Points, in no order, along strands that fork and pass close to each other.
In the rows, 100 means zero.
Points whose rows are less than 95.6 apart are linked; no others are. Some points are linked to none.
setuf: [101, 111, 114, 74, 123, 108, 125, 151, 64, 102, 85, 109, 83, 130, 76, 71, 86, 111, 60, 124]
daval: [93, 100, 77, 83, 83, 97, 133, 94, 88, 106, 73, 84, 94, 70, 74, 114, 55, 73, 103, 95]
dunu: [82, 137, 116, 86, 130, 71, 134, 104, 95, 84, 108, 90, 112, 110, 130, 74, 39, 95, 106, 42]
futos: [100, 102, 89, 129, 121, 110, 128, 125, 99, 121, 126, 147, 90, 97, 85, 87, 108, 158, 119, 78]
Vuve: [125, 79, 94, 170, 117, 147, 80, 75, 108, 116, 110, 92, 109, 79, 91, 153, 161, 137, 120, 83]
leg: [150, 110, 131, 140, 92, 111, 84, 72, 97, 93, 136, 89, 79, 105, 85, 127, 116, 73, 100, 94]
Piman: [115, 75, 82, 81, 79, 136, 76, 123, 127, 89, 93, 110, 94, 148, 100, 105, 88, 109, 129, 135]
Diz: [137, 96, 123, 100, 87, 132, 58, 143, 107, 82, 120, 133, 81, 172, 98, 94, 108, 104, 114, 108]
bomat: [74, 143, 89, 60, 122, 117, 105, 49, 101, 114, 86, 127, 126, 135, 74, 109, 83, 118, 134, 73]
nare: [52, 111, 69, 108, 110, 118, 94, 121, 154, 122, 138, 52, 102, 108, 109, 158, 91, 81, 56, 139]
zisuz: [91, 82, 78, 58, 98, 78, 132, 133, 133, 91, 63, 133, 119, 66, 94, 86, 112, 102, 112, 104]
tuvag: [82, 133, 97, 133, 94, 86, 121, 122, 91, 117, 153, 95, 130, 97, 67, 140, 113, 130, 83, 113]
tovum: [91, 68, 81, 97, 73, 59, 92, 144, 111, 83, 79, 101, 96, 107, 125, 91, 90, 130, 118, 118]
gor: [76, 109, 96, 56, 124, 110, 124, 171, 90, 91, 97, 69, 115, 125, 112, 69, 65, 99, 73, 111]
bupe: [117, 128, 105, 45, 110, 97, 149, 140, 128, 92, 62, 140, 115, 80, 99, 57, 97, 87, 102, 71]
kepo: [103, 141, 103, 57, 106, 71, 137, 116, 130, 76, 74, 100, 126, 97, 123, 62, 76, 95, 109, 42]
gare: [167, 56, 119, 104, 79, 124, 90, 104, 119, 97, 90, 88, 99, 84, 131, 71, 106, 81, 110, 126]
Mome: [132, 88, 80, 102, 105, 98, 130, 107, 82, 81, 130, 58, 92, 88, 101, 61, 101, 93, 57, 147]
dez: [110, 115, 157, 107, 93, 107, 91, 53, 53, 130, 67, 98, 90, 72, 80, 99, 115, 67, 76, 86]
tebof: [92, 113, 76, 121, 122, 82, 97, 83, 139, 98, 150, 67, 63, 127, 88, 149, 132, 121, 119, 116]
vaso: [109, 80, 86, 103, 65, 124, 66, 94, 141, 95, 123, 117, 114, 142, 119, 106, 126, 138, 141, 113]
nuz: [83, 92, 60, 111, 126, 95, 91, 123, 144, 102, 124, 106, 69, 106, 75, 138, 127, 117, 95, 150]
Kag: [76, 122, 80, 44, 114, 121, 97, 44, 110, 106, 58, 106, 79, 116, 65, 104, 97, 97, 111, 94]
gub: [45, 116, 107, 96, 101, 114, 71, 109, 129, 100, 131, 28, 132, 125, 125, 133, 89, 84, 80, 122]
nup: [82, 89, 68, 97, 73, 90, 69, 115, 98, 69, 113, 72, 106, 129, 81, 133, 59, 71, 97, 121]
Baz: [73, 102, 103, 121, 84, 100, 95, 129, 122, 130, 136, 38, 91, 100, 72, 169, 90, 88, 86, 126]
Niv: [124, 87, 119, 85, 110, 100, 50, 119, 99, 63, 99, 143, 90, 146, 97, 98, 104, 63, 99, 101]
vora: [27, 116, 46, 97, 126, 99, 116, 107, 103, 86, 138, 74, 144, 104, 138, 73, 85, 119, 84, 95]
Ketu: [145, 89, 108, 68, 118, 111, 127, 89, 122, 88, 91, 102, 110, 77, 123, 60, 88, 73, 118, 124]
Nid: [124, 67, 127, 98, 88, 110, 82, 132, 85, 105, 95, 107, 98, 84, 91, 105, 165, 99, 55, 123]
Zuvuz: [131, 109, 142, 127, 110, 79, 49, 74, 86, 69, 121, 124, 71, 126, 104, 103, 99, 56, 103, 80]
Bizet: [105, 109, 103, 39, 118, 103, 108, 57, 103, 95, 44, 94, 74, 89, 87, 75, 133, 90, 86, 100]
tidi: [90, 95, 114, 99, 122, 37, 101, 125, 115, 64, 145, 97, 117, 109, 118, 105, 95, 119, 106, 93]
zerot: [101, 126, 141, 101, 107, 134, 115, 122, 77, 130, 113, 66, 113, 114, 84, 106, 49, 78, 81, 96]
numez: [142, 98, 111, 102, 110, 130, 126, 61, 92, 107, 83, 113, 83, 56, 109, 58, 96, 53, 106, 88]
zup: [106, 110, 120, 102, 73, 129, 99, 148, 107, 123, 126, 56, 118, 136, 74, 136, 72, 88, 92, 120]
Zemap: [77, 122, 157, 101, 90, 74, 86, 112, 70, 115, 68, 159, 101, 105, 91, 106, 103, 101, 109, 51]
Puso: [38, 122, 75, 101, 93, 63, 111, 66, 66, 98, 91, 109, 103, 104, 85, 99, 95, 133, 84, 84]
meba: [80, 112, 127, 79, 70, 93, 95, 79, 106, 113, 68, 90, 107, 125, 110, 110, 59, 112, 132, 82]
Dab: [101, 109, 77, 102, 102, 110, 87, 75, 89, 79, 128, 103, 113, 126, 72, 113, 82, 101, 117, 113]
rab: [98, 104, 97, 112, 114, 91, 78, 93, 149, 90, 141, 112, 138, 101, 87, 161, 123, 97, 153, 116]
zavav: [96, 92, 49, 75, 118, 91, 111, 118, 112, 76, 97, 147, 133, 81, 63, 111, 96, 90, 123, 118]
bar: [138, 118, 109, 160, 127, 129, 93, 69, 77, 112, 115, 86, 125, 70, 67, 136, 161, 110, 104, 112]
Vona: [119, 89, 105, 133, 128, 108, 81, 89, 94, 108, 100, 156, 109, 68, 107, 106, 123, 98, 122, 46]
ruva: [29, 106, 68, 114, 71, 51, 99, 87, 93, 105, 96, 88, 104, 109, 134, 86, 89, 153, 74, 118]
mifub: [63, 98, 107, 95, 100, 77, 101, 75, 141, 106, 126, 41, 105, 108, 147, 120, 96, 108, 80, 139]
Desu: [98, 93, 96, 106, 92, 66, 117, 128, 74, 79, 79, 129, 81, 93, 109, 67, 95, 104, 96, 87]
lage: [79, 106, 82, 101, 129, 65, 82, 56, 69, 70, 110, 117, 78, 105, 88, 101, 129, 124, 84, 98]
kevug: [66, 90, 110, 102, 71, 65, 87, 90, 90, 93, 101, 97, 127, 102, 123, 84, 131, 138, 77, 129]
netop: [143, 56, 100, 103, 141, 98, 106, 95, 103, 85, 113, 107, 45, 69, 124, 72, 126, 107, 108, 87]
kufit: [115, 58, 85, 83, 109, 97, 95, 81, 104, 69, 75, 116, 58, 71, 108, 83, 103, 89, 132, 64]
loz: [132, 91, 99, 143, 88, 145, 94, 107, 64, 132, 101, 129, 42, 101, 96, 65, 96, 93, 82, 96]
vuv: [104, 110, 132, 72, 84, 104, 117, 70, 67, 107, 50, 83, 86, 102, 97, 68, 95, 79, 62, 100]
mibe: [92, 134, 101, 96, 126, 124, 109, 83, 82, 125, 106, 98, 127, 113, 72, 121, 66, 103, 110, 89]
nodo: [138, 121, 99, 145, 117, 77, 90, 71, 107, 73, 148, 89, 68, 105, 90, 134, 139, 112, 126, 90]
Befu: [114, 97, 120, 93, 70, 108, 50, 86, 68, 97, 51, 145, 78, 117, 109, 58, 94, 43, 87, 77]
raka: [88, 71, 143, 101, 79, 70, 90, 88, 78, 117, 92, 91, 99, 69, 107, 103, 153, 128, 62, 114]
pib: [58, 121, 93, 73, 59, 120, 88, 86, 81, 99, 68, 66, 146, 131, 118, 99, 35, 99, 107, 87]
botos: [51, 124, 127, 79, 85, 73, 98, 92, 107, 126, 70, 126, 106, 104, 92, 130, 97, 130, 135, 54]
pov: [69, 103, 67, 105, 93, 83, 106, 84, 124, 89, 139, 55, 148, 103, 161, 79, 86, 119, 83, 133]
Bunop: [139, 111, 116, 148, 105, 138, 107, 88, 85, 150, 87, 121, 63, 76, 102, 55, 78, 46, 104, 83]
fibeb: [79, 84, 45, 112, 64, 83, 86, 146, 115, 90, 108, 72, 113, 115, 114, 116, 74, 106, 99, 144]
Nasin: [122, 53, 71, 125, 115, 135, 77, 64, 81, 102, 83, 140, 122, 73, 101, 140, 132, 101, 120, 36]
Sanom: [104, 125, 134, 110, 83, 83, 103, 136, 102, 105, 144, 79, 113, 128, 81, 121, 147, 114, 66, 126]
zev: [125, 89, 114, 80, 92, 103, 102, 161, 100, 85, 86, 71, 103, 125, 127, 73, 70, 86, 92, 133]
Linut: [105, 85, 101, 66, 102, 119, 114, 133, 89, 113, 86, 109, 108, 102, 76, 74, 128, 107, 61, 147]
tebiz: [127, 76, 101, 105, 122, 106, 126, 86, 107, 102, 115, 72, 56, 70, 104, 69, 135, 117, 80, 135]
doda: [109, 80, 95, 86, 81, 155, 67, 87, 66, 106, 50, 142, 79, 123, 90, 86, 116, 80, 89, 75]
dopi: [123, 93, 138, 116, 103, 113, 106, 71, 87, 126, 80, 117, 114, 44, 99, 116, 140, 94, 100, 77]
Kes: [52, 125, 80, 90, 133, 77, 148, 105, 96, 104, 127, 79, 124, 88, 114, 85, 72, 132, 94, 69]
mitu: [101, 133, 109, 130, 124, 94, 99, 62, 86, 110, 140, 85, 152, 86, 64, 145, 132, 111, 92, 121]
Votav: [115, 82, 89, 110, 79, 147, 86, 81, 63, 119, 85, 118, 68, 96, 74, 103, 100, 112, 109, 92]
lokid: [110, 102, 100, 137, 90, 101, 71, 86, 74, 105, 82, 155, 70, 111, 125, 22, 105, 58, 77, 68]
nuve: [111, 54, 96, 135, 97, 129, 64, 54, 109, 120, 89, 99, 106, 69, 97, 151, 124, 129, 149, 73]
tibo: [110, 123, 117, 82, 127, 84, 124, 104, 77, 72, 112, 93, 125, 86, 95, 91, 72, 51, 77, 103]
sugud: [102, 86, 109, 58, 103, 107, 114, 111, 133, 108, 73, 59, 106, 88, 124, 93, 74, 88, 108, 138]
Mamel: [101, 94, 89, 85, 111, 61, 114, 73, 110, 84, 70, 96, 77, 57, 89, 118, 81, 86, 131, 79]
Gezuv: [142, 60, 107, 116, 68, 116, 95, 133, 107, 93, 88, 128, 92, 91, 134, 81, 81, 99, 135, 88]
kov: [116, 115, 118, 112, 107, 112, 98, 124, 90, 113, 126, 120, 73, 142, 97, 83, 89, 129, 113, 89]
gega: [75, 107, 83, 102, 67, 105, 135, 100, 92, 116, 79, 68, 146, 84, 113, 99, 50, 92, 95, 98]
nav: [115, 101, 92, 72, 66, 89, 146, 87, 78, 98, 41, 77, 71, 55, 100, 72, 89, 72, 83, 81]
kuvu: [76, 102, 84, 119, 110, 67, 92, 111, 152, 88, 153, 83, 114, 107, 104, 144, 92, 110, 120, 102]
tano: [93, 79, 96, 110, 101, 105, 96, 105, 121, 124, 105, 106, 88, 76, 79, 129, 129, 126, 116, 122]
gul: [104, 142, 97, 101, 96, 74, 111, 114, 80, 91, 63, 146, 67, 109, 118, 40, 83, 69, 80, 58]
legeb: [101, 47, 81, 116, 85, 79, 102, 117, 133, 90, 110, 102, 100, 67, 119, 106, 123, 117, 118, 127]

Follow the links from the first point to the second, and from the first to the third. Name the last point that the two ways share.
mitu; leg; zup => mibe
tovum; bupe; tuvag => mibe
Niv; Sanom; gare => tovum
tuvag; meba; gul => vuv
tano; Baz; sugud => tovum
gega; bar; rab => vuv

A fork is a point with three links. Follow the links from the first point to the second and name the forks in between, in order.
daval; tidi => vuv mibe tovum tebof kuvu
bupe; nuz => mibe tovum
Nid; Zemap => Ketu tovum mibe vuv daval
Gezuv; Dab => Ketu tovum
rab; zavav => kuvu tebof tovum mibe
